A landscape with many valleys, sampled at points; each row gives a point and its height.
A ball rolls from a point to the lowest of its 2 nearest points, and stops where none of them is lower. Distance is the straight distance between rows; heights are no part of it.
(11) h=1.42: [ 10  61 -12  15  10  -9  18  -8 -27 -18  23 -32   7   9  51 -17  10   0
  20  -6   8  12   3 -16 -22 -33   1 -15  15  22  17 -17 -12]
(1300) h=2.08: [-22  -3  -6  10  -7 -40   4  -1   3  45  35  33  11  22  28  -8   8  -3
 -25 -36  18  -8  18  43 -57  34   2  -3 -28  17  -6 -36 -10]
(247) h=6.80: [-12 -47  10 -15 -30   7 -16   2 -15  20 -22  43  16 -28 -28  17   2   3
 -18  -9   4  -8 -18  34   3  25  37   1   3  -7  14  -9  -5]
(1342) h=1.93: [  8  -6  -7  -4  11  17  -6 -15 -52 -23  14  37  -6  12 -13 -10 -15  17
  25  55   6  11 -16  -9 -52  39  16  21 -25 -41  -8  16  43]
(899) h=3.73: [ 16  68 -15  18 -14 -12  39   8 -15   1 -19 -30  20 -32  50 -12  25 -17
  40 -11   5  27  18 -34  26   8  -6   8  44  30   1 -12 -30]
(1513) h=5.85: [ -1 -33  27  19  41 -11   1 -30  -9 -17  -3   4  12 -20 -29   8 -19 -25
 -25  -3  34  17  49  46  32 -61  16   1  21  -5   7  17  12]
(532) h=6.46: [ -6 -23   4 -17 -17  -9  -6  38  -8  31  -7  30   1 -28  17   5   2  -8
 -18 -19  19 -11   1  19 -25  47   6 -32   6 -25  40 -12 -23]
(983) h=4.27: [ 43  18   7   9   3 -12 -20 -47 -29 -10 -40  25   7  -9 -50 -12  21  -8
  16  20 -12 -17  -4 -11  19  39  37  27 -17   7 -37  15  12]
(92) h=2.94: [-24 -23 -16 -32 -20  38 -15  25  44  36 -28 -17   2 -45 -16  12  -6  17
 -13   5 -26  -2 -26   1  67 -20   7  15   7  -2  14   8  -6]
(512) h=5.69: [  4 -23   4  24  58 -34  23  -6 -32 -25   9  49   4   3 -24  -9   0 -12
 -25   8  37  29  32  44 -12   2  35  -5  19 -27   1 -17  16]
(1494) h=7.42: [-19 -25   7 -34  30  11 -31 -11  42 -33 -37  20   6  -9 -54  25  -3 -21
  19  17   6 -13  -3 -16  45  -7 -28   8  17 -30   6  51 -36]
(945) h=2.53: [ -9 -19 -20  -7  -3  33  -8   3 -37  15  26  -5   8 -11  31  13 -10  30
 -21   9 -26   8 -31  19  10 -24  26  -3 -12 -14  41  -1  10]
(1082) h=0.92: [ 41  24  -1  26 -13 -28 -10   6  -7  55  -1 -14 -15 -14   9  -1  15  22
 -11 -20  -2  -7 -14   2  -3  33  26  -7 -24  15   2 -17   8]
(1138) h=5.78: [  8 -12 -15 -10  24  34   1  17  21   1   5 -12  -5  -3 -12  20 -10   3
  -6  15 -17  -2   5 -32  73 -20 -10   4   7 -24   2  28   1]
(493) h=5.91: [  9  13  -3  14  36 -36  22  16 -32  -5  26  26  -9  23  10 -12   2  -3
  -8 -19  39   5  29   7 -23  -2 -13 -33  14   2  14 -18  -5]
(653) h=2.22: [ -4 -12   0  -9   1  16 -41   0   7   0  36   6   3  43  14  -4   3  43
   5  32  -2  19 -25  10 -50 -37 -33 -23 -56  -1  11   1  33]
(1070) h=6.08: [ 34  28  -9  15  11  -6  26  16 -57  12  10  21 -13 -11  26 -15   2  -2
  15 -10  12   5  22 -34  17  46  16   7   9 -21  -8   6  -8]
(316) h=5.60: [ 46  38  -4   1  12  -2   0  44  -4  26  -5 -20 -28  27   7  13   2  43
  24  17  62  -5  10 -24  36  -9   6 -28  21   7  22 -11  -1]
(1468) h=6.12: [ -6  -3 -19   0  39 -34  20  14 -41  12  27  30  12   1  25  11   1  -3
 -23 -28  28  18  26  39 -35  10  10 -22  10 -24  37 -16  -8]
(1367) h=6.41: [  0 -37   4   8  30  -5  -5   6   2 -11  25   7  11  -2 -23  26  -7  -2
 -33  -1  17   6  13  34  17 -26   9 -14  -5 -25  28  -5   5]
(285) h=4.65: [ -1   0   3  30  29 -22  16 -13 -18  -8  26 -14  -1  11  16   2 -14   5
 -27 -27  11   4  26  24  21 -43  18   3  19  23  -3 -13  -1]
(465) h=5.77: [-24 -17  11  -3 -20  19 -10 -40   0 -33 -15 -16  31   4 -12   7  -4 -28
  -8  -2 -61   1 -18  21  -3 -12   6  36   1  10 -39   2  23]
(131) h=5.67: [ -4  -5  13   9  37 -34  33  16   6 -32  16  19 -15  21  13 -11   3 -18
  -4 -17  30   6  34  -9 -10 -16 -25 -32  27  -5  13 -15 -24]
(753) h=4.64: [ 20  -3 -11   2  11   9 -35 -34 -16 -21 -31  30  15   0 -58  -4   2  -8
  17  31  -7  -7   0 -10  27  -3  28  34 -18  13 -29   8  23]
(1521) h=2.80: [ 14 -30   5 -21  27  43 -18  12  16 -14  44  17   2   1 -32  22  12  19
   0  33  25  31 -10   5  -6  -1 -21 -35 -36 -67  27  21  29]
(461) h=6.61: [-11 -32  14 -27 -45  14 -16  27  -9  39 -36  36   2 -39   6   4   1   6
  -9   1  11 -23 -21   7  -3  54  29 -19   6 -21  22  12 -32]
(1161) h=6.28: [ 16  21 -18   1   5   4  28  30 -48   2  21  10  -6   0  45  -2  -9  -6
  15   1  13   7  17 -31   0  38 -10 -10  12 -38  22   6 -12]
(789) h=2.55: [-35   3   1  28  -1 -36  29 -10  17  20  52  19   4  28  26  -4 -15 -17
 -21 -49  18   4  23  51 -33  10   3   5   3  30 -13 -46 -40]
(973) h=4.66: [ 19  44   6  10   6 -25  29  22   6  -7 -16  -5 -18  10  23 -26   9 -10
  27 -12   4  -3  17 -41  10   7 -29  -9  25  24  -8  -8 -11]
(1004) h=6.54: [-43  -9   7 -13   9 -20  17 -28  21  -7 -13 -13  -1  14  -5 -22   5 -44
   8 -58 -30  37  12 -21  17 -13 -48  34  50  37 -44  20 -28]
(923) h=3.38: [ 21  42   2   5 -12   8  17 -38 -58  -9 -20   8   3 -12  24 -28  26 -36
  18  24 -13 -14   2 -38 -52  54  17   0   8 -12 -27   6  -2]
(730) h=4.90: [ 40  35   9  16  -4 -27   5  34  13  11 -27  -9 -31   9  -2 -22  11   4
  23  -3  22 -13  13 -45  22  28 -17 -12  13   6 -10  -7   1]
(1036) h=5.87: [  1 -34   2  16  27 -22  12   2 -34 -13  10  51   2  11 -30   4   1 -24
 -25   3  17  14  21  30 -22  29  10  -1  -9 -27 -16 -23  19]
(663) h=1.94: [ 54  58   4   8 -15   5   8 -14 -35 -20   5 -29 -12  30   2 -17  35  13
  35  30 -10  -1 -11 -19 -44  22 -16 -17 -18 -10  -4  22  18]
(271) h=6.84: [-36 -18   4   1   5  12   5  -8  28 -30 -17  -2   0  16 -22   4  -1 -45
  -3 -16 -59   3   4 -11  27   8 -47  29  17   1 -57   9   3]
(641) h=6.29: [-39 -17  13 -17   2 -19   2 -20  40  -7 -24 -15 -13   9 -23  -1 -11 -28
   2 -49  -3  17  20  -7  18 -33 -44  15  54  30 -17  27 -25]
(988) h=4.86: [-12   3 -19  -6  18  17   3 -26 -54 -25 -10  33  17 -27  -8   0  -9  -2
   3  25 -31  -6  -4  -6  25  37  42  53  -8 -23 -26  25   8]
(328) h=5.13: [-12  -2 -15   6  10  18  13 -41 -51 -31  -4  11  15  -7   3  -8 -10 -18
  -9  14 -47   7  -9  10  -1  22  39  46   0 -14 -29  -5  25]
(1074) h=6.70: [-29 -55  23   9  -9  35 -36  18  37 -16  13  -4  25  -4 -57   2   0 -38
  -2  19 -25 -20   6  27  14   2 -17   7 -12  24 -20 -21  30]
(643) h=3.71: [  7 -16  -6   1  11  22 -28 -24  -8 -45  -9   0   4  19  -1  -5 -24   0
  15  29 -16  -7   3 -26  14 -53 -13   1   1  -3  -4  30  18]
(1483) h=6.36: [  1  11 -28  -8  21   0  15  19 -55  21  31  12   8  -4  52  12  -8  18
  -9  -8  14  15  -1  20 -27   5  18 -13   9 -31  58 -10  -4]
(1542) h=3.18: [ 28  35  -5  13 -26  10 -13 -19 -48   9  -7  -1   0   2  28 -19  21 -24
  15  19   7 -17  -7 -31 -74  60   5 -16  -5 -16  -9  -2   1]
(1153) h=4.43: [-27  15  17   9 -29   1  16 -35  62 -36  14 -46  -2  27  -5 -12   8 -23
  -3  -2 -59 -15 -22   7 -20 -15 -20  13 -19  29 -40   0 -11]
(1324) h=2.27: [-34  22 -14 -25 -38  33   4 -14 -47 -13 -32  18  30 -14  29   1   1  -7
  39  21  42 -19  -6 -21 -38  31  43  15  21  -3  13  -3 -13]
(369) h=2.85: [-23  20  -7 -32 -37  16  -6  -2 -30 -13 -36  13  27  -9  22   4   3  -8
  38 -11  24 -22  -2 -19 -17   7  22  10  49   3  15   0 -21]
(38) h=0.49: [ 13  64 -14  17   5 -17  35   9   3   5  33 -37   0  12  60 -13   4   3
  16 -11  -5  11  -5 -18 -28  -2 -12 -19 -10  21  16 -14 -19]
(1092) h=6.88: [ -4 -23  13   9   7 -18  -9   8  31 -41 -13  19 -17  37 -41  -6  -4  -9
  -4   2   4 -18  13 -21  -4  -9 -37 -15   1  11 -18  -6   7]
(384) h=5.14: [ -5 -26 -12   0  11  34 -49 -43   0 -17 -26  11  31 -12 -55   8  -8  -8
  16  25 -10  -9  -4   7  46 -31  26  49 -13  22 -16  20  14]
(1197) h=4.32: [  7  47  -7   2 -24  -8  24  15 -10  -1 -21  -2   5 -13  31 -10  11 -27
  32 -16   7  -8  13 -38   5  19 -12  -4  42  15  -7  -5 -24]
(867) h=5.89: [ 32  14  -4  26  16 -17  36   5 -40  19   5  22 -13 -29  24 -20  11 -18
   1 -14 -15  13  24 -23  54  43   9  22  16 -13 -32   2 -11]
(299) h=1.41: [ -9  18  11  -4 -42 -12   3  11  61  18 -32 -34 -14 -17  -5 -14  19  19
   4 -10 -30 -19 -34  -1  -6   0   0  -3 -15  29  -8 -15  -5]
(1458) h=2.38: [ 54  60  -4  16  -9  18   2  -4 -32  -1  18  -2 -23  33   4   0  26  39
  42  17  11  16   1 -17 -43  28 -34 -24 -15 -16 -24  24  34]
(1088) h=3.69: [-21 -35  -2 -21 -28  55 -26   4  23  35 -11 -25  21 -39 -20   8  -3  16
 -28  -2 -34   3 -24  20  61 -32  24  20   2  21   8  -1   8]
(704) h=1.31: [-21  -8  -7 -34 -12  25 -15  13 -54  26   5  39  14 -22  41   2   0  13
  -2  27  28  -5 -16  21 -39  41  25  -9 -10 -36  57   4 -12]
(351) h=3.57: [-20 -34  -4 -10 -17  45 -19  -9  -9  28  11 -25  23 -31  17  22 -16  24
 -33  -4 -25   6 -22  38  36 -46  35   0  -3  13  23  -1   9]
(127) h=2.79: [-15   7  -4  12 -20 -10  24   9   2   4   3  -7   6  -8  25  -3  -5  -7
 -10 -45 -27  -2  -7   3 -11  15   1   1   8  13  -3 -19  -1]
(1104) h=1.97: [ 33  16  -9  12  14  -7 -22 -12 -40   4   7  16  -1  17 -19  -1   7  34
   3   9  16   2  -4  10  -4  -3  38  -4 -17  13   5 -19  29]
(1034) h=4.50: [ -9 -18 -17 -13  41  16 -10 -17 -31 -35  -3  37  15 -15 -29   7  -2  -4
   5  32  -7  -4  12  -9  52   9  17  42  -3 -25 -15  44  -3]
(1224) h=6.24: [-30 -52  36   4  -1 -18 -17  11  61 -11   1   2  -8 -13 -50  24   5 -11
 -33 -18  35  -8  19  43  -2 -22 -10 -13   5  21  14 -19  -6]
(242) h=5.46: [ -7  -7  -5 -19  -6  17  18  33  10 -27  -5  11 -24  19   6  -5  -5 -16
  10  16 -25 -16 -10 -53  -4  29 -44  -7   0 -48   3  19   3]
(238) h=0.72: [ 18  21   5   5 -39 -25   5  -1  40  42 -42 -41  -3 -43 -15  -4  24  12
  -4 -19 -31 -12 -23  12  13  21  17  16  -4  33 -15  -3  -6]
(159) h=3.66: [ 44  37  -4   4  -2 -10 -14   7 -11  37 -13 -12  -7 -18 -10  21   6  43
  -2   0  26 -12 -10  -3  49 -17  48  -4   4  32  29 -22   7]
(356) h=7.20: [-33 -27  -7 -25   7  24 -28 -15  31 -26 -37   3   4   2 -27  17 -17 -23
  15   3 -28  -3  -7 -25  33 -21 -36  11  23 -16  -1  45 -20]
(1373) h=7.17: [-20 -32  -7 -31 -12   2   5 -17 -39  12 -30  44  23 -41  -9  10 -10 -20
  -8 -18 -12 -13  -1  14  -1  55  47  39  24 -19 -17  24 -15]
(615) h=5.39: [-30 -24  17  13  -7 -21   2 -21  12  -4  14 -12   8   4 -11   7 -14  -6
 -25 -38  15   1  19  42   0 -30  13  13  31  39 -15 -13  -6]
(1053) h=3.72: [ 13 -35  18 -23  36  22 -25   3  20 -53  10  40  17 -11 -57  17   8 -16
   3  37  31   1   1 -10  28  -1   3   0 -22 -51  10  33   7]
(808) h=3.48: [  2  11   9  13  -4  -4  -1 -37   1 -42  13 -19  10  31   4 -17   2  -2
  -3  14 -36  -7 -18   9 -35 -25  -5  -1 -26  14 -19  -8  19]
(386) h=5.88: [-48 -42  34   8 -18 -17 -10  19  84   6  14   2 -25   4 -36   4 -11   5
 -30 -14  30 -12   7  37 -12 -22 -19 -22  -7  28   9 -20 -22]
(1529) h=2.75: [ 42  37   0  13 -14  -6 -15  13 -17  27   9   9 -27  33  16 -11  23  12
  29   1  31   5   8 -27 -57  48 -30 -31  -9 -13 -17  14  16]
(293) h=7.11: [-38 -39  32  19   2  16 -24  -2  65 -13  25 -26  -1   9 -43   7 -18 -30
 -14   9  -3 -22  27  20  20 -33 -25   6  -7  36 -25 -11  15]
(67) h=7.08: [ -4 -24  19  -5  12 -22 -10  -7  23 -45 -19  13  -3  34 -17  -2 -18 -12
   7   2  24 -18   5 -11 -25 -36 -28 -29  13  16   7   5  -1]
(885) h=5.44: [  0  -4  -4  26  21   8  21 -12 -44 -32  24   7   0  10   1 -10   2 -22
 -21  -2 -47  15  16  11  27  10   0  30   2 -11 -40 -14  23]
(581) h=2.74: [ 10  68 -18  15 -11  -1  37  -6 -32 -11   1 -39  30 -20  66 -10  21 -11
  36  -8   9  26  11 -24   7 -39  11   0  44  28   8 -12 -27]
(379) h=5.18: [ 55  39   4  10 -13  -5  -6  21  -8  27 -18  -4 -22   1  -6   5  11  26
  29  14  30 -14   5 -38  30  24   8  -7   1  -3  -2   6   0]
(802) h=1.70: [-24   9 -11 -23 -23  24 -15   9 -66  10  -7  32  11 -15  33  -2   2  10
  25  31  47 -27  -1  -4 -42  47  39   4  -6 -35  30   9 -10]
(1388) h=7.62: [-25   0  11 -28 -27 -13 -12  -8   8 -10 -24 -11  18   2  17   2  -9  -1
  22 -36  40  -6   9  -8 -37 -52   5 -23  57  33  26   3 -25]
(1149) h=1.21: [ 59  57   2   3  -9   8   2  -5  -5  -5  -4 -46 -10  19  -8   1  28  31
  34  34 -17  -9 -21 -24   6  -2   1 -11 -18   5   5  22  11]
(18) h=2.82: [ 39  36  11  29  14 -32  -4   3   1  12  21  -7 -27  26 -22  -8  11  40
   3 -14  29  -2  12  -4   3  -8  -8 -24 -10  37  -8 -17  14]
(521) h=4.26: [ 23  17 -26   7  32 -12  28  38  47  16 -14 -46 -38  -9  -2   5 -13  19
   7  11   7   7   5 -38  65 -25 -31   5  12   7 -19  -5   9]
(53) h=2.87: [ 29   9  -7  -9   6  33 -24 -16 -21 -25   8  -7   2  18 -10   9  -7  29
  24  40  -6  -7 -15 -29  17 -32  11   2 -15  -8   5  16  27]
(598) h=1.40: [ 28  32  -7   2 -28 -31   4   8  29  42 -50 -29  -3 -47  -2  -3   7   3
  10 -32 -10  -7  -9 -17  31  37  10  23  19  23 -11   6 -13]
(700) h=5.56: [-53 -25  18 -17 -35 -19  17  32  82  17 -12  -5 -26  -2  -8 -14  -5  15
 -13 -29  20 -16 -16  18 -30 -11 -25 -19  -3  17   4 -18 -34]
(361) h=6.07: [ -4 -31   4  17  18 -19  -2  14 -21   9  29  21   1   9 -23  13   4  -1
 -32  -7  15   3  17  40  -1  13   7  -7 -18 -10   5 -24  19]
(1526) h=3.26: [ 22 -33  13 -15  21  26  -9  13   9 -43  26  44   2  10 -58  18   7  -3
  11  33  26  16  -7  -5 -10  15 -26 -20 -27 -62   5  25  27]
(759) h=6.63: [ -4 -45  21   3  -1 -19 -15   8  27 -22 -17  32  -2   8 -67  15  10 -14
 -17  -2  21 -18  16  19   4   4 -13  -9   2  14   0 -20  12]
(158) h=6.49: [ 15  32 -20   0   1  -1   1  34 -37  32  20   4  -6   6  47   1   3  17
  24  -8  21   5   4 -10 -26  21  -4 -19  -5 -18  32  -9   2]
(1250) h=1.84: [ -5 -12 -11 -18  -5  40 -11  29 -17  22  24  -3  -8   1  27  14  -6  34
 -11  29 -20  11 -30  -4   6  -2  -5 -12 -32 -32  41   5   9]
(405) h=6.68: [-36   0  10   8  11 -19  31 -11  39 -21 -17 -10 -14  17  -7 -19  12 -48
   4 -38 -40  14  13  -9  20   3 -60  32  34  31 -66   3 -20]
(602) h=4.84: [-27  22  25  33 -29  -1  14 -22  75 -12  36 -43 -13  28 -13  -8  -9 -14
  -3   1 -32 -14  -9  30 -13  -6  -5  17 -26  27 -40 -30 -24]
(243) h=2.37: [-12 -40 -17  -4  24  12   0  -8 -35 -18  11  48  10   7 -12  -1 -23  -5
  -5  52   6  24 -23  17 -54   6  28  19 -26 -42  17   4  36]
(368) h=6.32: [-15 -18   3  -8   0 -35  12  15 -13  19   6  41  10 -16  10  14   3  -7
 -24 -37  26  -1   7  32 -40  28   2 -31  11  -9  35 -17 -19]
(1457) h=5.40: [-17 -33  -6  -2 -11  22   2 -36 -28 -41 -16  21  22   5 -10   0 -13 -24
  -2  31 -50   0 -30  10 -30  11  14  41 -10  -7 -34  -6  42]
(373) h=7.02: [-38 -28 -11 -22  -8  25  -7  -9  16 -39 -30  18   8   5 -19  11 -11 -33
   2   7 -51 -11 -14 -27  17  12 -38  21  10 -27 -20  25  -4]
(58) h=4.22: [ 10   6  -5 -13  -4   2  -6   2   1  16 -20 -27  -1 -14  23  21 -14  20
   8 -29  20  -1   5  -6  43 -46  12   8  48  27  26  11 -18]
(1435) h=3.11: [-19  18   3  34   0 -22  30 -18   0  -8  38  -3   6  15  28  -8  -4 -13
 -18 -39 -13   2   2  28 -23   1   5   9 -10  33 -27 -30 -15]
(488) h=6.22: [-37 -47  12   9 -22  32 -31 -17   9 -21  11 -21  42  -2 -31   7  -8 -31
  -1   8 -47  -4  -6  35   2 -26   3  31  -3  29 -39  -7  34]
(1125) h=3.93: [ 30  26   8  -1 -20 -13   2 -43 -19  -5 -46  -3  11 -14 -25  -8  33 -27
   3  11 -40 -23 -14  -2  -8  42  20  17  -3  16 -26  18  -2]
(1180) h=5.71: [ 29  11  -4  29  13  -4  32  -5 -49  -1  14  10 -13  -9   8 -18  21 -23
  -9 -10 -46  13  11 -17  46  42   5  31  -6 -22 -49   2   8]
(912) h=3.37: [ 22  26  -2  31  26 -40  -9 -11  -5  13  42   6 -21  42  -3  -6  -2  39
 -10 -11  45   8  27  25 -19 -26   8 -14 -19  32   0 -27   6]
(951) h=7.40: [-24 -18   6 -26 -33 -31  17 -11 -10  34 -20   3  20 -21 -17  -3   9 -25
 -15 -71  -8  18   9   5  -6  32  25  42  51  31 -26  -6 -11]
(763) h=2.93: [  5  -3   1  18   1   3 -19 -19   6 -23  34 -12  -3  45   0  -8  -4  24
   1  15 -17   3 -15  -2 -32 -27 -17 -15 -43  14 -11  -4  32]
(553) h=5.93: [-32 -21   8  -5 -12 -17   1  -6  41   0  -8 -24 -10   3 -25   9 -10  -7
 -15 -42  -3  -1  15   8  21 -24 -14  23  32  39 -19   7  -9]
(352) h=4.46: [  0 -24  -2  -4  18  43 -30 -42  -2 -15 -15 -18  20  -4 -10  11 -33 -11
   1  26 -17  -7  13  -9  40 -60  -1   7 -12  -5  11  38  20]
(990) h=2.89: [-36 -62   2 -19   6  28  -6  -8 -21 -32   1  30  24 -16   2  11 -14 -19
 -22  34 -11  18 -29  44 -39  -3  22  10 -15 -45  30  -4  19]
(538) h=3.44: [-26 -50  11 -13   3  28 -26   9 -15  -3  15  25  23  -6   5   8   2   7
 -35  30  -4  26 -31  52 -26 -24  -1 -18 -36 -25  45  -7   5]
(606) h=2.11: [-10  -6  -1 -21 -34  15 -18  30  57  29 -40 -22 -20 -30 -23 -10   6  35
   0   6 -12 -14 -32  -6  29 -30  -5   5  -6  25   3 -11   1]
(481) h=6.06: [ 31  18 -12 -13  13  13  -7  44  29  27  -8 -35 -36  15  -1  24  -5  37
  21  36  38  -4  -8 -39  50 -40  -4 -27  13  -3  18   4   6]
(710) h=5.36: [-48 -12   6   3 -27  -8   4  14  82   4   6  -4 -27  33   0 -25 -17  11
  -4 -12  -1 -23 -14   6 -47  -6 -32 -23 -31  18 -14 -30 -30]
(132) h=1.45: [-10 -27   0 -14   6  37 -35  13  32  24  46   7   4  33  -7  -1  15  45
 -18  39   4  26  -7  19 -24 -33 -40 -32 -63  -2   9   6  34]
(427) h=5.12: [ -2  18   6  -2   5  -3   0 -34  -7   7 -13 -40  10  -5  37   6 -26  15
  -1 -32   5   0   9   1  25 -72  19   1  35  36  16  16  -3]
(558) h=7.33: [-21 -20  14 -15 -11 -11 -15  -4  20 -33 -22   2   5  17  13  -3 -15  -2
  16 -15  35 -22   5  -1 -41 -45 -13 -34  29  22  32   2 -20]
(1369) h=5.17: [-15  -6 -16   2  10 -17  43  55  42  -1 -11 -18 -22 -14  21   1 -18 -12
  -2 -20 -14  -8   8 -28  10   9 -39 -11  12 -20  -6  -8 -15]
(1281) h=5.38: [ 11 -23   5  15  51 -24   8 -20 -24 -28  -3  29   1  -7 -17 -11 -11  -8
 -12   0  32  16  39  30  11 -43  26   0  36 -14  11   1   2]
(331) h=3.19: [ -1  21 -19 -25 -24   4   7  12   8  24 -28 -31  15 -28  31  15 -10  11
  23 -33   1  17 -12 -17  41  -9  11  28  53  17  22  14 -34]
(631) h=4.13: [ -1 -26   1 -19  44  19 -14   0  -3 -34   5  33  21 -18 -57  24  11 -18
  -5  30  16  -7  13  -9  60  15   8  26 -12 -40  -1  40  -8]
(832) h=7.25: [-21 -22  -3 -42 -27  -6  13 -16 -36  24 -32  35  31 -29  -5   3  -4 -30
  -5 -47  -3   4   4 -12 -17  52  37  28  47  -5 -19  16 -19]
(187) h=5.33: [ -4   1 -12   1 -11  -6  34  54  28  -4 -14 -11 -30  -5  21 -19 -12 -19
   9  -1 -19 -13   3 -47  -3  39 -41 -20   6 -45  -8   1  -8]
(1025) h=2.88: [-10 -52  11 -13  -8  53 -36  31 -11  15  23  29  24  -2 -27 -11  12   8
 -31  49  -5  34 -20  41 -15   3 -15 -10 -66 -12  24  -5  29]
(1331) h=3.51: [ 26  18   1  19  25 -19  11  25  32   8  16 -28 -38  18  -9   0  -3  30
  -4  -2  18   1  10 -25  33 -27 -17 -15  -1  24 -11 -18   9]
(1038) h=2.06: [ 44  43   3  -3   2  15 -27 -15  -9 -24 -10 -30 -10  30  -7  -1   9  37
  32  38   2  -9 -11 -34  13 -40   3 -16  -7   3   7  15  15]
(464) h=5.24: [  0 -20  -1   4  32  28  -4 -12  10  -6  12 -31  -4   6   4  17 -22 -10
 -23   8 -18   5  21 -17  61 -52 -15  -4   3 -14   1  22  14]
(1252) h=1.46: [ 52  24   5  20  -5 -15 -23 -12 -35  26   3   8 -11   5 -20  -3  17  26
   5   2   7  -5  -8   4 -12  33  28 -10 -30   0 -11  -6  30]
(1123) h=5.29: [ -6  -7  11  17  31 -17  32  -3   6 -20  16  -2 -14   8  22  -8  -9 -12
 -18 -28  10   8  33  -1  28 -38 -26 -13  36   9   4   3 -22]
(578) h=1.89: [ -3  34 -23  15 -22 -29  41  26  43  30   7 -54 -12 -28  56 -22  -9   0
  10 -11 -23   7 -19 -11 -30  31 -12  -8 -33   7  -4 -23 -20]
(1298) h=3.96: [ -5  16   6  16  -1   3  22 -33  16 -63  17 -33  -3  38  12 -18  12 -28
  -6   7 -61  -2 -11 -21 -28  -9 -28   4 -21   6 -40   4  12]
(396) h=3.22: [  6  -3   6   4 -22 -16 -23 -11  -9  11 -10  20  -4  24   4 -17  10  12
   1  11  -9 -14 -26   8 -61  21  -1 -17 -46  12  -8 -19  20]
(1340) h=2.81: [ 34  15  -8   3  17  -2 -30 -15 -24  11  -2  -3  -4   6 -17  11  -9  43
   1  15  26  -7   1   7  33 -44  44  -6   6  21  21  -7  14]
(1170) h=1.37: [ 19  23   1  34 -21 -38   3  12  33  63   7 -27 -20 -11  13 -12  18  18
 -11 -15  -3 -11 -11  22 -22  38  13  -6 -44  25  -5 -20 -10]
(1515) h=1.29: [ 16  61 -26  24 -17 -18  31  25  10  26  24 -50  -2  -9  73 -16   6  -2
  26   6   0  19   2 -33 -46  37 -26 -23 -24   1   7 -15 -12]
(1319) h=6.21: [ 15  -2 -14 -29  25  37  -2  36  26   8   1 -31 -15  -1   6  30 -14  21
   9  44  13  -7  -9 -40  66 -21  -7 -15  12 -31  26  27  -2]
(660) h=2.30: [-18  23  -9  21 -24 -16  42   8  31  10  18 -27  -6  -6  47 -16  -7 -13
  -2 -31 -39  -1 -17 -11 -31  31 -15  -3 -21  10 -12 -11 -11]
(888) h=2.96: [ 19  21   6   0 -26  -8 -23   6 -18  20 -10  14  -8  26  20 -18  19  -4
  23   4  15 -20  -4 -27 -74  44 -15 -31 -22   0  -3 -12   7]
(703) h=3.60: [ 10  34  -3 -14 -11   9   7 -38 -45 -16 -35  17  11 -21  17 -12  10 -25
  21   9 -21 -20  -9 -22 -24  49  28  28  10  -7 -24  15  -5]
(1443) h=1.33: [ -9 -17  -2 -31  -5  25  -7  40 -12  41  25  20  -9  -3  36   4  14  32
 -23  22  -7  24 -22  15 -26  16 -33 -17 -35 -48  49   6   2]
(307) h=5.90: [ -7  13  12  -8  -3   0  -9 -50   9  17 -23 -60  11 -20  14  15 -20   8
  -3 -35 -17  16   5   7  40 -74  10  24  22  38   1  31   5]
(1332) h=4.83: [  8  -7 -10   3  45 -18  38  55  47  -1  -4 -25 -35 -22  -6  12  -6  -7
 -13   3   8   6  19 -21  54 -10 -39  -7  21 -27   2  -2 -11]
(153) h=3.91: [  3   7   2  32  44 -33   5 -21 -10   7  53  -4 -16  32  20  -1 -23  20
 -23 -19  47  11  33  33  -8 -50  11 -19  -6  25   7 -16  -8]
(608) h=6.45: [  4 -30  21   8  30  -7  -5 -13   3  -4   7  -8  10 -26  -7  36 -15  -2
 -36  -5  36   3  24  33  37 -54  20 -23  13 -20  37   7   2]
(1462) h=2.21: [  8 -46   0 -22  16  52 -29  19  13  11  40  14   7  12 -32   7  12  26
 -11  40  11  29 -12  21 -11 -26 -33 -34 -50 -30  25   7  37]
(248) h=2.16: [ 20  45 -20 -18 -36 -14  16   0   9  37 -44 -45  22 -44  17  -3   4  -5
  36 -32 -22  15 -13 -19  30  27  14  35  36  19   3  17 -29]
(970) h=7.01: [-17 -45   1 -29  -6   1  -2 -11 -14  -5 -20  36  27 -26 -39  25  -2 -13
 -21 -11  -6  -3   3  32  27  19  40  29  24 -18  -4  12  -9]
(650) h=3.49: [  7  23  -7  -7 -20   6  -3 -20 -32 -12 -24  11  16  -7  11  -3  -3   6
  12  -6 -13 -16 -17  -7  -3   6  32  18  15   2   8  -3  -2]
(134) h=0.89: [ -6  -3   6 -42  -9  26 -22  33 -29  26   8  32   0  -8  28   9  14  27
   0  32  33   6 -18  21 -28  27  -8 -24 -26 -56  61   5 -19]
(869) h=1.72: [  7  14   0  32 -13 -42  -2   0  16  66  28  -1  -8   2  36 -25  15  -2
 -22 -31  -2  -6   2  22 -50  53   5  -3 -45  15 -13 -25 -13]
(199) h=5.16: [-21  28  11  21 -25 -21  13   0  98  14  24 -24 -45  32 -11 -17 -16   3
  -6  -6   1 -11  -5  18 -28 -10 -21  -2 -39  24 -25 -48 -37]

Call two points neighbours if one is among the 2 nearest of the other. Go from one point of each pair to the other, from neighbour to neighbour, staying as low as possible. Name the highest point that can't be avoided.
(1342), (132) | (538)
(132), (1468) | (158)
(238), (1149) | (1088)
(134), (1149) | (703)
(38), (1082) | (1435)

Where does a ball stop that starts at each point below?
(158) | (132)
(1125) | (1149)
(641) | (18)
(242) | (18)
(493) | (18)
(316) | (38)
(1319) | (1149)
(1074) | (132)
(710) | (132)
